Each row is a point on a landscape with many valleys, with its height.
From any point a ball takes the steepest step (drop divided by distance) to one of its 2 nearest points. It stops when none of these is lower. Distance is the straight distance between rows; heights are no part of it.
Z_35: [148 128 105 140 148 104 138 125 119  98  90 135  98 146  93 124 168 153
 147 109 135 183 110 146 164 180 143 138 160 156 149 126 105 125 130]  h=401
Z_687: [125 106 111 165 125 180  86  98 135 134  83 177 124 106 183 141 121 172
 133  87 154  81 128  86 120 117 100 152 157 134  59 142 137  88  93]  h=469
Z_828: [148 125 143  86 136 141 137 166 172 123  52 129 160 137 130 170 212 136
 150 137 109 193 105 115 137 167 138 164 128  99 124  99 111  78 145]  h=357
Z_513: [120 126 131 105 135 134  98 100 132 136  95 117 101 130 160 144 105  99
 136  95 190  56 127 125 103  97 153 125 128 118 136 140 110 138 146]  h=143
Z_54: [121 111 105 130 143 116 143 114 137 157 134 104  97 139  84  90 135 147
 124 188  60 113 124 156 187 178  98 101 159 148 148 157 190 165 139]  h=371
Z_481: [ 99  94 148  87 141 122 140 142 133 176 164 147 143 163 127 141 128 176
 147 201  92 162 149 123 171 116 135 145 172 119 187 186 129 190 184]  h=370
Z_239: [118 154 102  96 146 102  90 121 103 165 136 141  80 131 120 164  83 159
 135 105 194 167 163 156 137  57 157  90 133 141 138 121 109  73 159]  h=448
Z_643: [108 127 178 130 124 127 162 177 156  89 142 121 136 132  94 147 125  96
 102 189 104 139 141 122 105 123 156 172  95 132 116  97 108 189 161]  h=295
Z_981: [117 121 132 162 107 102 119 121 118 125  99  95 146 146 159 131 102 100
  83 135 139  38  98 151  62  90  63  90 116  69 125 114 120 183  95]  h=509
Z_4: [155 120 113 184 117 120 126 169 136  33 123 125 116 115  73 131 144 122
  73  94 130 169  84 114 135 160 153 121 127 139  84  78  93 105  87]  h=490
Z_90: [122 145 145 158 141  97  81 121 172 159 117 147 112 130 137 165 139 133
 146 139 135 117 136 162 137 134  97 124 123 130 105 142 131 108 102]  h=478
Z_556: [123 125 115 155 152 107 142 112 138 167 136  99 118 114 104 141 139 132
 139 202  99 103 150 164 151 164  74 123 132 126 149 156 157 132 130]  h=398
Z_436: [162 126 149 115 136 148 152 136 158 150  85 122 166 124 180 143 183 122
 156 113 131 171 149 117 150 145 148 145 130 111 120 126 133  77 145]  h=333
Z_294: [103  99  92 144  93 134 147 131 101 112 196 126  83 120  73 111  82 159
  87 134 130 130 117  92 109 127 120 113 107 135 119 146 154 178 108]  h=658
Z_93: [130 145 104 122  91  77 104 147 135 117 144 140 126 134 102 177 121 137
 124 157 150 166  76 180 115 135 156 114 123  92 132  78 124  95 119]  h=565
Z_537: [124 158 164 200 175  90 127 124 143 153 109 108 155 107 158 135 136  86
 167 151  87  77 162 161 141 164 102 149 111 143 128 148 136 130 112]  h=481
Z_690: [149 110 105 127 112 103 139 156 163  92 121 139 120 143  66 141 137 140
  81 118 131 163  86 120 140 162 159 110 115 137  90  93 131 130 131]  h=523
Z_164: [144 138  91 174 109 191 136 128 136  81 107 138 132  99 133 117 170 113
 108  65  63  99 103  96  95 168 100 175 142 129  85 167 162 103  64]  h=416
Z_961: [144 177 193 163 146 109 125 111 131 166 139 137  88 129 118 123 130 118
 199  93 138 140 213 113 153 141 137 151 119 190 137 158 135 157 146]  h=455
Z_368: [110 124 125  32 121 127 131 161  96 179 113 170 159 166 114 102 144 158
 155 194  99 217  93 125 127  88 117 121 172  92 200 125  89 165 171]  h=347
Z_741: [151 132 136  68 149 155 157 130 117 162 103  91 174 140 183  93 116 111
 130 107 183 103 141 132 111 120 140 120 137 113 160 103 139 152 140]  h=560
Z_657: [110  83  75  69 142 113 127 135 151 146 136 148 135 152 151 205 145 197
 163 200 124 156 116 136 135  88 168 143 103  84 143 159  89  89 200]  h=549
Z_991: [117 125  97 173 121 142 140  94  96 102 159 129  97 121  90  71 105 128
 103 132 130  79 128 111 116 140 124 104 143 155 136 149 152 185  73]  h=672
Z_175: [114 147  60 112 108  99 133 148  92 105 146 140 155 117 108 137 118 141
 137 161 135 178  63 197  82 149 160  95 100 102 159  63  92 104 111]  h=536
Z_738: [134 103 144 128 109 160 109  79 153 194 139 141 108 142 154 142 155 162
 180 114 132 101 177  99 162 123 132 164 159 126 108 208 178 121 141]  h=413
Z_616: [152  86 105  68 129 141 148 131 148 147  72 142 149 146 150 126 153 195
 103 132 150 136  82  62 126 139 118 104 127 104 125 115 125 169 148]  h=585
Z_652: [131 120 138 150 109 134 105 114 126  88 142  94 103 123 104 139  92  75
  92  85 163  78 110 102 107  95 136 124  99 126  94 117 115 115 112]  h=256
Z_94: [103 124  79  96 140 102 113 104 126 119  65 117  98 104 125 176 111 149
 127 138 128  71  71 160  71  91  74  96  92  75 151 104 105 129 156]  h=622
Z_188: [137 157 194 121 161  97 106 127 145 139 124 118  99 117  90 145 140 100
 172 102 147 159 175 133 157 130 146 155 121 165 134 106 132 124 180]  h=444
Z_42: [140 116 131  94 116  88 120 133 167 157 114 111 136 149 146 170 126 154
  94 148 143 131  91 138 142 107 110 109 107 102  75 114 157  97 143]  h=619
Z_458: [118 138 164  83 157  87  98 167 116 132 119 143 125 138 101 116 105 128
 114 160 116 206 113 136 141  71 126  93 141 148 157 126  81 118 171]  h=310
Z_469: [148 110 126 155 138 138 142 121 162 139 136 111 132  98 122 129 145 116
 101 115  94  76 122  99 124 182 106 160 101 128  71 144 193 136 116]  h=475
Z_700: [117 130 137 119 118 110 131 129 121 134 115  81 159 167 176 124 102  84
  80 128 186  58 110 159 101 125 121 123 129  89 126 107 122 163 108]  h=531
Z_807: [112 118 107 140  92 164  91 102 127 129 179 140  97  98 138 151 115 121
 156  98 163 112 135 139 131 103 141 144 126 126 119 144 148  40 108]  h=568
Z_733: [142 116 175 104  79 163 122 183 139  95 169 126 137 146  49 104 114  78
  95 169  51 178  84 105 166 120 127 131 162 141 129 107 129 168 121]  h=300
Z_456: [128 117  95 118 114 146 137 144 106  43 131 144 124 168  60  86 141 155
 105 134 119 217  90 167 167 183 180 107 178 148 142 111 115 158 148]  h=423
Z_264: [137 117 101 130 131 117 138  69 109 183 158  99 116 166 139  56 146 142
 153 136 129 107 162 152 175 157 118 105 168 152 148 168 186 135 128]  h=323
Z_56: [115 136 105 166 131 157 149 125 131  89 135 146 123  84 154 158 120 158
 114 103 157  97 130 126  97 158 128 140 113 130  83 105 130  89  63]  h=384
Z_263: [139  90 109  90  77 112 116 124 125 109 157 123  92 133  43 125 105 126
  87 123 134 132  46 106 115 152 156  89 120 131 104  90 137 149 138]  h=557
Z_831: [151 161 171 199 172 123 125 136 148 147  92 117 146 125 133 128 141 110
 139 143 104  67 185 166 103 215  93 179  98 137 104 117 133 162  79]  h=492
Z_909: [129 131 138  68 148  95  94  79 124 171  96 104  94 142 145 148  84 121
 160 102 182 129 150 150 145  73 151  98 127 138 148 130 117  60 176]  h=460
Z_279: [104 140 112 136 111 134 128 158 104  94 137 121 169 161 119 119 127 100
 100 149 174 140 105 160  85 137 158 134 126 108 159  56  96 179  92]  h=482
Z_201: [124 146 174 132 125 148 155 177 130  76 182 120 115 137  51 127 117  81
  98 144 125 166 151 119 121 154 153 158 113 137 126  83 115 166 101]  h=335
Z_583: [132 108 102 177 121 129 126 104 111  77 146 134  99 148  67  91 126 117
 121 140 119 125 113 131 165 180 139 146 163 160 135 158 146 162 107]  h=669
Z_664: [126 114 151 156 103 125 120  95 156 142 153 128 109 119 110 136 125 128
 108 112 122  96 140  81 153 142 128 137 124 176  72 179 178 124 150]  h=499
Z_671: [119 119  74 106 107 148 135  94  73 117 201  99  96 118 109 121  54 119
  96 117 146  88 142 119  98  70 140  75 117 127 148 145 152 127 118]  h=606
Z_936: [125 144 187 150 118 141 146 167 139  99 125 138 156 129  95 108 126  69
  82 148  82  94  90 118  77 135  69 152  90  91 111  94 142 178  85]  h=462
Z_951: [103 159 100 132 172 100 116 130 119 118 117 123 122 131 153 182 123 130
 158 122 192 115 148 189  99 108 146 142 101 107 158 111  78 110 147]  h=577
Z_852: [118 114 121 137 103 152 144 132 167 140 187 135 107 119  87 143 159 124
 119 146 111 109 120 108 121 150 103 145 122 112 119 140 173 149 106]  h=447
Z_886: [108  82 128  70 108 118  94 113 116 149  98 146 142 162 179 114 117 136
 123 141 155 134  95 126 127  52 145 117 161 119 150 185  88 139 191]  h=511
Z_899: [105 119  91 109 132 150 148 131  93 129 157 133 131 119 168 113 111 165
 130 124 162 189 138 135 148  85 149 114 143 137 150 153 121 113 152]  h=402
Z_493: [ 97 130  53 103 118 131 138 131 112 168 107 124 136 117 202 194  85 194
 134 154 219  95 163 144  70 106 118 101 111  71 111  80 131 110 108]  h=608
Z_120: [ 84  98  95  75 122 113 127 144 115 170 141 142 162 141 155 182 148 170
 150 201 157 167 153 168 124  78 164 147  93  87 165 146  93 122 155]  h=538
Z_111: [100 122 116 135  98 174 109 125 133 142 144 204 109 127 141 166 140 163
 174 120 180 164 158 113 122  81 142 161 153  93 144 151 129 108 124]  h=586
Z_351: [112 108  88 119 145 129 131 122 105  94 150 136 108 107 114 135 103 143
 123 116 142 174  87 118 122  95 167 120 123 144 128 142 110  99 181]  h=377
Z_505: [176 143 153 122 148 134 139 139 139 126  82 129 146 127 139 111 166 106
 148 104 128 158 108 137 120 123 120 121 142 120 146  92 118 113 102]  h=309
Z_612: [113  84 121 104 124 146 166 132 144 165 158 137 128 127 146 157 138 168
 140 176 114 132 147 101 126 111 113 159 138  95 163 178 133 164 169]  h=383
Z_856: [108 136 170 130 147 129 139 143 136 106 164 125 105 121  97 152 124 102
 150 122 113 144 145 132 171 127 161 166 126 168 127 147 119 149 162]  h=430
Z_380: [122 123 163  98 131 144 118  95 143 162 137  90 132 116 190 149 129  90
 202  92 144 107 197 137 132 111 175 178 109 118 150 159 127 111 180]  h=485
Z_228: [133  92 119 121  95 155 113  95 147 162 162 135 117 135 134 141 146 151
 158 134 128 150 113 138 161 108 138 141 155 110 133 176 164 108 139]  h=400
Z_440: [106 123 102 160 115 125 117 130 113  77 158 138 115 119 127 165  87 131
  87 123 195 114 147 147  88 127 161 136  87 115  97  85  99 111  52]  h=348
Z_99: [144 159 146  97 142  98 119 141 121 127 124 138 128 140  98  86 123 121
 126 114 120 170  95 155 129 103 100  78 145 143 143  97 119  94 122]  h=279
Z_727: [125 123 150 117 113 121 138 109 120 148  99  76 170 153 212 100 100  81
 123 108 157 100 149 149 106  89 132 135 134 120 120 139 112 143 128]  h=547
Z_921: [107 130  68 131 123 122 127 116 103 152  75 122 166 138 198 159  87 173
  92 148 184  56 143 158  74 119  86 100 109  54 132  96 108 145  92]  h=620
Z_79: [109 127 116 177 120 121  82 107 120 128 120 172 102 133 124 145 151 152
 177 139 152 154 128 179 142 131 118 138 171 123 146 161 119  94 102]  h=487
Z_249: [ 87 122  85 110 116 124 116 151 106 131 137 181 152 145 142 133 147 172
 162 176 144 180 127 163 116  86 154 136 143 102 179 140  53 135 147]  h=528
Z_903: [171 143 136 158 118 171 135 143 137  93 126 113 153 139  86  72 156  94
  62  90 110  52 117  75 100 182  77 119 104 144  79  90 168 129  14]  h=576
Z_277: [165 151 180 187 140 136 150 173 142  57 109 121 157 128 126  84 138  92
  61 106  69 127 123 104 110 184 104 138 102 145  67  96 126 150  65]  h=632
Z_470: [142 188 178 149 163  88 103 107 130 128 143  99 102 125 114  87 119  66
 145  79  66 101 158 130 178 113 111  90 128 221 128 122 163  63 126]  h=417
Z_541: [120 146 174 167 143 116 132 113 165 165 142 118 105 104 127 144 112 115
 158 102 111  99 205  84 127 112 126 166 110 175 113 172 124 175 163]  h=466
Z_582: [137 106  86 107 125 121 102  93 157 144  67 153 109 115 155 153 136 162
 139 122 135  80  78 133  99 114  99 119 123  56 145 115 122 107 142]  h=607
Z_629: [140 136 141 111 128 146 108 109 114  72 107 114 109 120 131 156  91  86
  96  69 166  69 118 115  84  83 161 143 105 111 140 117  82 159 169]  h=192
Z_920: [166 152 186 152 157 117 125 149 152 178  91 135 150 124 146 152 144 142
 165  87 133 116 196  85 132 160  86 160 109 152  77 125 136 135 106]  h=522
Z_822: [130 161 106 179 142 165 171 151 121 121 156 134 129  84 171 139 124 120
 143 125 136 144 160 131 105 121 111 147 112 115 126 128 139  90  56]  h=411
Z_558: [141 128 128  93 163 130 144 150 133 112  92 140 145 150  81 126 175 138
 162 163 122 210 104 154 192 191 161 143 150 134 172 102 100 133 148]  h=388
Z_275: [148 173 145 186 129  96 100  89 119 150 160 130 117 150 139  73 110 111
 146  82 123 109 202 142 156 136 131 107 157 214 115 161 153 105 111]  h=341
Z_400: [159 137 185 116 105 135  63  79 138 155  83 136 115 169 134  82 125 115
 151  61 166  73 159 104 152 105 119 120 173 163  81 149 143 106 116]  h=180
Z_203: [103  96  88 128 108 137 135  99 108 123 190 109 116 103 170 126  69 131
  88 108 142  78 138 121 127 103 141 107 112 146 106 169 147 125 136]  h=578
Z_225: [139 146 108 157 138 123 120  69 120 172 124 100 108 127 167  93 136 142
 161 111 110  61 167 120 148 146 112 123 137 166 130 177 186  97 134]  h=297
Z_452: [118 125 139 138 130 133 164 121 100 120 187  94 152 104 173 109 114 120
 132 128 112 176 165 152 162 158 170 141 131 153 147 164 160 109 153]  h=628
Z_953: [106 133 108 128  68 163 137 168  85  80 161 165 138 120  47  99 126 144
 130 144  79 219  63  96 116 144 128 108 161 118 161  74 113 181  88]  h=387
Z_381: [114 121 130 158 140  96 141 138 129 156 174 101 132 128 176 164 110 152
 140 141 164 157 195 158 162 143 163 139 105 136 124 155 151  87 138]  h=617
Z_169: [127 153 157 157 160  85 124 127 140 145 135 107 111 117 154 142 119 107
 119 132 109 112 163 148 131 127 107 128 113 163 112 126 128 109 150]  h=463
Z_854: [175 185 197 156 133 101  97 107 129 134 123 102 121 126 150  66 108  64
 143  59  97  94 182 110 151 123 131 106 124 206  84 139 138  99 106]  h=375
Z_321: [118 104  84 130 142 109 164 114 147 159 127 103 154 118 134 156 149 150
 129 205 121 105 109 177 159 200 114 114 100  82 135 117 171 117 110]  h=428
Z_688: [132 103 145  53 146 112 127 121 123 154  99 125 146 145 174 131 105 146
 105 138 115 152 130 107 114  56 133 120 123 130 167 158  63 173 227]  h=501
Z_994: [135 109 103  81 134  97 145 140 136 134 113 125 158 133  98 118 141 153
 131 200  87 157  77 159 144 169 127 104 124  98 176  86 123 149 153]  h=483
Z_342: [158 156 146 129 180 105 185 128 139 187 113 103 125  97 116 123 147 124
 150 133  81 117 163 102 141 144  70  98  95 142 145 117 176  85 126]  h=693
Z_231: [145 145 141 133 140 102 109 118 103 105 150  90 126 134  96  81 103  53
 103 114 114  98 101 143 127 130 148  90 123 159 138 131 135 106 134]  h=479
Z_847: [129 127 142 131 147 144 176 135 117 150 158  91 143  85 167  95 117  87
 161 146  71 130 165 124 151 147 125 150 118 140 154 170 167 139 161]  h=641
Z_11: [123 146 156 115  95 171 131 196 138  88 143 159 133 141  36 105 150 133
 119 151  70 218  89 105 159 141 115 112 189 148 140  89 132 166 102]  h=346
Z_721: [150 101 150  89 139 112 105 108 156 156 114 136 145 153 168 170 186 152
 207 151 166 136 164 166 179 151 171 188 124 110 140 148 103  81 163]  h=564
Z_461: [133 140 137 137  98 170  92 117 115 105 152 166 106 146 138 142 128 124
 171  77 188 165 134 123 125 109 155 153 159 134 126 136 117  69 111]  h=579
Z_819: [125 103  93 145 121 103  91 117 129 142  84 184 133 169 126 145 170 176
 156 160 127 162  73 173 126 142 122 135 169 111 160 153 100 125 103]  h=494
Z_654: [122 120 108 112 176  97 163 124 133 141 110  99 131 107  89 144 149 148
 151 208  85 153 104 162 177 205 123 121 113  90 167  89 161 109 160]  h=458
Z_270: [153 176 105 165 121 146 123 122 115 116 190 131 104 121 103  99 144  87
 147  74 146 115 168 143 159 139 131 104 126 165 129 112 172  43  77]  h=530
Z_193: [ 91 121  66 109 132 102 183 173 136 129 117 143 168 121 134 139 168 180
 107 209 111 174  98 132 123 145 142 127 105  96 160  81  95 147 156]  h=506
Z_402: [110 104 111  94 115 101 121 154 127  77 142 153 127 152  99 142 110 148
  85 158 123 175  63 148 145  96 182 123 124 145 134 133  77 128 200]  h=328
Z_75: [166 153 124 130 180 132 195 153 135 161 141 110 144 100 143 143 135 127
 146 114 136 110 177 115 116 168  92 135  99 116 108  84 173  74  85]  h=711
Z_593: [102 148 130 136 182  85 155 165 126 132 125 114 139  96 173 167 105 138
 111 158 144 148 176 133 117  80 132 134  94 115 153 140  87 125 150]  h=599
Z_433: [155  98 149  98 159 124 131 161 178 126  63 126 167 150  97 145 224 157
 157 177  81 191 103 123 182 204 126 143 162 116 136 113 102 119 154]  h=376
Z_630: [141 153 133  90 146 149 166 125 138 161 141 107 107 104  92 116 137 105
 155 144  86  94 117 104 118 143  63 105 119 118 170 123 188 139 137]  h=674
Z_16: [133 116  89 155 115 124 128 137  91  30 129 149 124 132  59 115 142 133
 102 104 132 215  83 134 139 153 185 116 153 144 120 103 100 118 107]  h=459
Z_512: [130 120  90 199 129 178  98 100 118  69  92 153 124  95 151 123 129 137
 125  63 113  69 106  96 121 148 101 147 159 134  79 161 135  64  72]  h=449
Z_367: [106 152 138 152 121 167 154 154 145 153 163 130 130  78 166 164 144 117
 150 154 105 140 160 113 108  95 102 168 108 119 130 158 137 104 120]  h=415
Z_709: [126 109  87  87 155 123 143 138  95 152  93 130 172 125 147 119 160 176
 156 158 173 199 146 121 149  93 160 118 122 120 156 129 100  87 156]  h=418
Z_297: [130 148  89 129 116  86 122 160  89 119 132 132 169 137 127 119 118 132
  98 141 178 137 104 195  72 123 152  77 109 105 158  43 101 150  63]  h=502
Z_170: [130 130 137 119 180 103  90 107 141 135  74 124 137 155 164 150 163 128
 183 128 184 118 153 189 135 131 136 161 125 101 136 123  85 101 144]  h=569
Z_973: [131 136 138 111 145 139 106  70 133 143 111 118  85 118 101 111 120  90
 140  73 135  49 138 105 122 108 109 115 123 147 137 146 146 122 161]  h=96
Z_808: [155 149 173 182 145 135 157 143 139  91 131  97 124 128  81  76 143  77
  79 110  59  84 161  96 130 187  91 128 115 172  74  96 170 163  37]  h=609
Z_810: [105  96  98 103 122 161 125 117 124 166 101 168 140 116 179 160 170 184
 190 159 173 143 164 121 105  95 143 160 129  71 145 151 113  93 108]  h=590
Z_560: [102 130 180 142  85 167 140 150 155 105 163 105 147 122 122 121 141  61
 106 139 111  93 134 136 102 138 111 176 107  96 128 126 147 171  82]  h=434
Z_412: [123 113  91 166 121 118 172 117 127 137 152  98 113  74 173 139  90 156
  55 118 119  86 140 114 119 132 130 112  89 132  66 141 163  91 112]  h=548
Z_313: [150 161 164 141 106 149 127 120 131 103 169 137  99 131  44 102 154  92
 147  80 112 175 149 104 178 127 150 129 158 180 121 161 162  82 133]  h=471
Z_640: [ 98  95 107  83 119 112  88 129 105 184 105 158 141 177 154 144 132 168
 140 170 153 141 119 145 105  84 141 116 174  99 175 158  94 165 150]  h=519
Z_286: [121 106 128 112 145 144 147 123 120 197 144 129 137  77 182 175 145 156
 183 173 114 136 168  99 121  87  85 147 108  85 150 169 133 102 159]  h=396
Z_391: [114 160 138 150 149 122 111  82 105 181 142  95 120 137 166  84 103 131
 178  98 144  94 202 165 149 117 136 104 151 169 134 182 138 123 118]  h=321
Z_635: [139 159 142 137 129 136 181 141 158 167 186  99 123 114 139 106 147 110
 150 123 106 118 186 127 149 175  97 135 110 141 112 109 216  86  90]  h=732
Z_622: [125 101 123 105  90 108  80 136 117 116 136 162 115 138  73 112 108 148
 114 151 101 143  43 111  85  94 122 104 164 123 150 122  98 179 134]  h=629
Z_237: [153 102 113  79 107 119 102 102 115 106 111 113  96 131  84 129  91 128
 102 110 161 100  43  99  81 102 123  97 106 108 142  93 121 159 144]  h=588
Z_119: [139 136 132 178 113 141  87 135 114  58 166 105 121 135 112 126  88  93
  73  76 197  93 166 121 107 120 167 130 111 130  99 109  81 127  84]  h=306
Z_871: [137 101 109 144 123 181 152 125 165 103  87 130 149  93 166 143 175 135
 141  95  62 114 111 106 127 207 101 170 136 107  91 178 164 104 101]  h=379
Z_516: [154 142 152 147 120 125 122 141 113 119 104 123 148 125 144  94 138  95
  89 137 129  89  99 147  82 139  74 101 122  78 130 101 141 170  66]  h=486
Z_836: [130 118 120 108 169 113 156 100  95 153 122 101  99 155 102  68 116 144
 136 155 113 140 126 170 197 165 125  96 152 171 171 149 158 144 156]  h=344
Z_282: [132 143 113 154 125 157  94 131 152 115  66 167 144 106 175 158  96 162
 104  76 152  47 110 100  77 146  68 125 125 104  50 110 123 105  84]  h=489
Z_935: [144 143 152 182 116 154 125  92 139 117 138 147 100 117 129 102 146 133
 196  61 115 116 186  82 171 157 161 154 151 176  85 178 148 121 149]  h=435
Z_757: [106 140 138 164 151 102 124 143 142 105 114 146 117 134 115 152 154 150
 150 143 143 190 142 165 163 156 170 160 130 167 134 130  91 134 157]  h=414
Z_355: [130 155 120 158 133 138 142 156 115  85 132 148 124  94 108 123 127 110
  95 126 119 134  97 100  65 114 107 135 115 111 133  80  89 149  93]  h=436
Z_742: [137 114 148 196 126 128 104 104 125  93 115 129 123 141 133  86 144 107
 131 102 106 124 146 148 182 176 149 162 166 176 117 179 119 156 129]  h=661
Z_23: [138 124 159 108 133 148 113 115  86 122 150  99 132 168 130  35 108  90
 125  91 142 134 147 159 169 125 135 104 181 173 129 160 134 178 145]  h=524
Z_110: [127 113 137 130 117 106 122 145 174 183 117 127 145 127 161 164 137 157
  80 126 127 110 100 111 118 133  85 121 113 100  46 128 167  99  76]  h=637
Z_95: [115 150 125 149 180  94 169 143 127 168 155  90 128  75 171 159 109 145
 158 167 124 158 195 163 151 115 128 130  75 129 148 129 128  86 141]  h=610
Z_251: [147  98  91  90 148 106 145 121 139 157  60 145 129 120 144 166 149 201
 141 146 127 123  93  89 101 119 106 107 104  85 121 130 128 114 157]  h=596
Z_507: [145 114 126  75 133 137 159 124 104 147 108 120 138 154 131  89 128 151
 109 107 165 143 130  94 123 121 135  99 137 122 166 133 134 173 150]  h=572
Z_55: [131 145 179 106 154 125 146 118 141 174 114  96 124 110 174 155 115 100
 131 110 105 101 167  95 112  98 112 155  94 133 123 154 135 180 186]  h=480
Z_696: [118  98 104  75  96 141  92 128 151 162  94 201 139 136 148 160 149 179
 154 131 153 150  92  83  87  92 129 124 135  70 135 115 112 137 121]  h=539
Z_100: [122 137  97  96 142  92 119 133 132 148 120 156 126 132 127 154 137 174
 130 136 160 204 119 159 144  87 141  98 115 139 134 104  96  70 170]  h=433
Z_312: [132 132 150 122 151 117 175 149 107  81 112 129 149 120 145 106 120 102
  82 100 144 136 114  97  89 111 140 113  97 137 145  65  95 142 131]  h=404
Z_466: [115 131 172  67 151 139 145 177 123 161 114 149 171 133 120 104 139 111
 129 177  99 199 127 117 141  76 125 121 152 130 165 124  82 168 162]  h=329
Z_976: [110  97  85  91 102  84 115 110 101 143 116 105 115 154 123 141  78 143
  84 154 169 107  57 137  80  93 118  66 109  87 131  95 123 188 157]  h=614
Z_659: [157 107 140 125 100 161 130 137 151 106  90 123 158 133 130 116 141 113
  64  90 110  66  88  83  86 173  76 148 106 109  49 104 165 133  66]  h=543
Z_796: [171 106 145 142 133 168 140 116 163 136  66 129 174 119 203 141 171 130
 171 102 124 118 142 114 136 188 132 188 130 105  87 168 141 101 115]  h=353
Z_517: [143 139 151 174 133 154 104 121 152 125  95 118 154 135 144 141 116 137
  89  76 136  32 129  85  88 177  67 136 113 125  12  96 146 123  63]  h=513
Z_301: [ 91 145 106 131  94 175 176 167  93 102 193 150 114  87  58 126  91 120
 122 177  76 178  95 142 118 140 121 122 140 122 165  86 134 189 111]  h=437
Z_310: [148 103 115 102  67 105  64 120 108 125 130 145 122 138  73 102  84 141
  98 120 152 111  22 108  45  96 120  76 127 104 140  84  91 199 100]  h=611
Z_501: [103 172 125 160 168  83 137 151  99 103 123 108 142 103 175 149  98 103
 112 114 162 125 161 182 114  93 140 127  90 142 162  97  76 135 143]  h=589
Z_290: [101 111  71 106 112  90  95  94 100 125  95 127 103 127 143 162  75 160
  86 107 157  71 100 124  59  67 112  76  95  87 153 110  81 162 161]  h=638
Z_762: [122 124 114 158 111 142 145 102 146 150 159 115 111  94 177 136 109 139
 102  84 115  59 162  79 135 140 118 118 114 153  48 175 179  83 135]  h=518
Z_252: [ 97 118  68 140 121 132 143 126  83 103 223 115  80  93  81 153  63 130
 115 134 157 107 136 129  87 106 151 106  92 125 140 109 147 157 104]  h=636
Z_159: [146 122 164 140 131 125 133 141 117 106 130 100 146 143 136  54 103  72
  94 131 106 109 127 159 148 122 113  96 135 153 137 117 133 169 130]  h=503
Z_142: [155 164 175 157 129 155 170 181 145  50 101 121 135 109  90 101 144  91
  65 110  34 168 100 106 140 159 116 115 134 150 100  75 116 114  76]  h=659
Z_806: [119 135 153 111 130 157 172 131 157 160 145 105 127  84 131 108 142  82
 164 173  38 121 105 106 137 148  97 133 119 111 141 152 167 121 153]  h=656
Z_744: [127 144 120 176  98 141 114 171  77  68 161 141 148 134 102 101 112  94
  93 124 141 136 103 138  68 106 131 123 128 110 159  63  87 158  47]  h=461
Z_580: [120 154 108 156 107 165 115  97 116 111 161 133  95 102  82 125 133  90
 166 107 131 108 119 129 128 130 133 129 148 138 149 126 153  72 100]  h=551
Z_324: [152 169 155 181 165 120 139 151 159 143  80 129 146 119 125 146 143 147
 145  89  89  71 157  95 109 204  61 178 112 164  62 109 150 145  76]  h=508
Z_141: [ 88 131  90 124 135 141 179 162 116 104 153 155 120 104 115 150 126 149
 127 191  91 195 109 132 118 137 133 139 117  98 174 111 112 164 132]  h=477
Z_378: [135 135 162  99 168 102 144 115 133 126  94 112 156 117 200 110 125 113
 134 122 104 136 150 110 113  79 130 126 110 142 155 151 102 148 212]  h=491
Z_532: [ 91 138  70 117 118 130 126 122 119 161 127 158 123 128 188 181 118 190
 139 142 192 146 142 135 103  74 149 127 122  77 159 111 102 111 115]  h=597
Z_975: [113 126  79 106 143 113 105  78  99 172  49  92 130 159 218 135  95 184
  98 119 188  58 165 171  86 109 110  68 148  82 146  97  98 141 124]  h=631
Z_124: [115  73  87  84  98 140 117 151 107 173 124 181 143 146 144 147 163 197
 140 170 129 191  92  83 111  89 130 126 171  84 166 145 104 145 158]  h=529
Z_621: [114 127 136 191 146 120 103 125 132  82  91 137 132 136 135 109 144  98
 109 122 116 125  85 158 145 144 139 152 143 148 130 145  83 144 124]  h=654
Z_826: [105 112 149 126  97 128 127 168 122  60 153 142 129 140  96 144 107 105
  78 156 133 171 101 131 115 106 182 165 115 117 120 124  94 156 152]  h=266
Z_913: [129 119 175 146  83 177 134 121 142  94 166 109 130 115  88 100 121  60
  88 137  80  64 116  78 111 120 135 155 109 139  99 162 150 158 110]  h=395
Z_834: [120 139 173  86 141 144  94  88 144 182 131 109  93 118 181 155  95 110
 174  81 145 102 168 119 133  66 144 127 123 130 128 153 127  79 179]  h=472
Z_130: [133  93 141  58 135 124 145 154 124 194 143 159 163 173 117 124 156 178
 158 222 115 219 127 142 183  98 124 131 174 119 169 146 109 153 171]  h=360
Z_108: [139 103 116 111  93 166 131 132 163 144 136 143 127 108 129 147 178 103
 159 125 104 137  86 123 147 157 109 157 151 120 123 152 165 101 131]  h=420
Z_711: [141 156 174 144 110 138 116 119 119 129 159 144  96 150  72  93 148 123
 175  73  92 150 199  94 188 154 145 145 160 207  99 176 185 143 160]  h=451
Z_952: [124 102 117  84 106 110 123 142 108  62 112 141 149 170 102  89 129 126
  91 119 124 191  63 151 174 138 191 131 162 153 161 123  99 159 178]  h=382
Z_949: [142 194 133 159 122 166 153 131 125 109 185 136 106 133  72  98 170  93
 160  93  96 152 166 105 170 147 106  93 144 185  94 126 186  50  95]  h=500
Z_725: [107 103 138 152 126 116  95 142 129  81 107 154 136 135  91 108 130 105
  82 162  84 135  61 127 124 107 125 120 153 128 134 121  84 175 141]  h=642
Z_827: [120 113  94 125  97  65  92 130 143 131 122 115 145 122 140 168 102 143
  86 156 150 104  70 181  94 108 128  90 100  77  93  99 124  78 133]  h=594
Z_385: [131 110 183 117 112 164 148 143 148 111 182 103 126 132  79  93 116  60
  89 158  46 122  96  83 146 137 140 140 122 140 126 119 144 188 154]  h=349
Z_864: [130  84  99  84 142 128 114 113 140 126 124 147 135 159 142 175 173 170
 182 141 140 170 124 138 178 128 179 163 145 105 159 175 104  99 192]  h=558
Z_774: [130 184 171 124 151 102 115 129 105 124 153 106 106 146  69  47 102  60
 131 120  91 107 129 153 166 120  92  97 148 181 158 124 155  99 120]  h=450
Z_354: [121 116 162 160  84 147  99  87 133 140 155 152 107 163 150 129 131 134
 173  96 154 124 183 128 175 134 158 178 158 170 110 203 149 144 159]  h=422
Z_510: [156 146 144 127 114 118  59  49 112 130 102 132  81 148 116  80 110 102
 146  59 130  35 151 105 155 110 128  95 145 188 110 171 136 101 143]  h=145
Z_360: [144 145 186 120 130 127 169 170 130  80 129 111 151 148  91 123 121  81
  75  98 161 153 147 123 133 132 163 144  96 151 130  76  94 169 124]  h=368
Z_375: [153 138 141 151 132 122 113 115 157 145 110 142 123 116 177 166 125 163
 161  86 160 116 191  95 150 148 156 161 132 144  66 143 124 135 130]  h=532

Call two points neighbours if one is among the 2 nearest of the other. Go from one point of each pair to the other, from neighbour to neighbour, staying as low as possible. Name the highest point that can't be avoided.
Z_826, Z_99 -> Z_380
Z_169, Z_228 -> Z_375
Z_973, Z_99 -> Z_367
Z_733, Z_225 -> Z_193

Write out the way that a ball takes from each point below.
Z_921 -> Z_493, Z_532, Z_810, Z_111, Z_461, Z_807, Z_580, Z_270, Z_949, Z_313, Z_711, Z_935, Z_354, Z_738, Z_228
Z_975 -> Z_493, Z_532, Z_810, Z_111, Z_461, Z_807, Z_580, Z_270, Z_949, Z_313, Z_711, Z_935, Z_354, Z_738, Z_228
Z_991 -> Z_294, Z_252, Z_671, Z_203, Z_412, Z_762, Z_664, Z_469, Z_852, Z_108, Z_228
Z_42 -> Z_827, Z_93, Z_175, Z_297, Z_279, Z_744, Z_355, Z_312, Z_360, Z_201, Z_643, Z_826
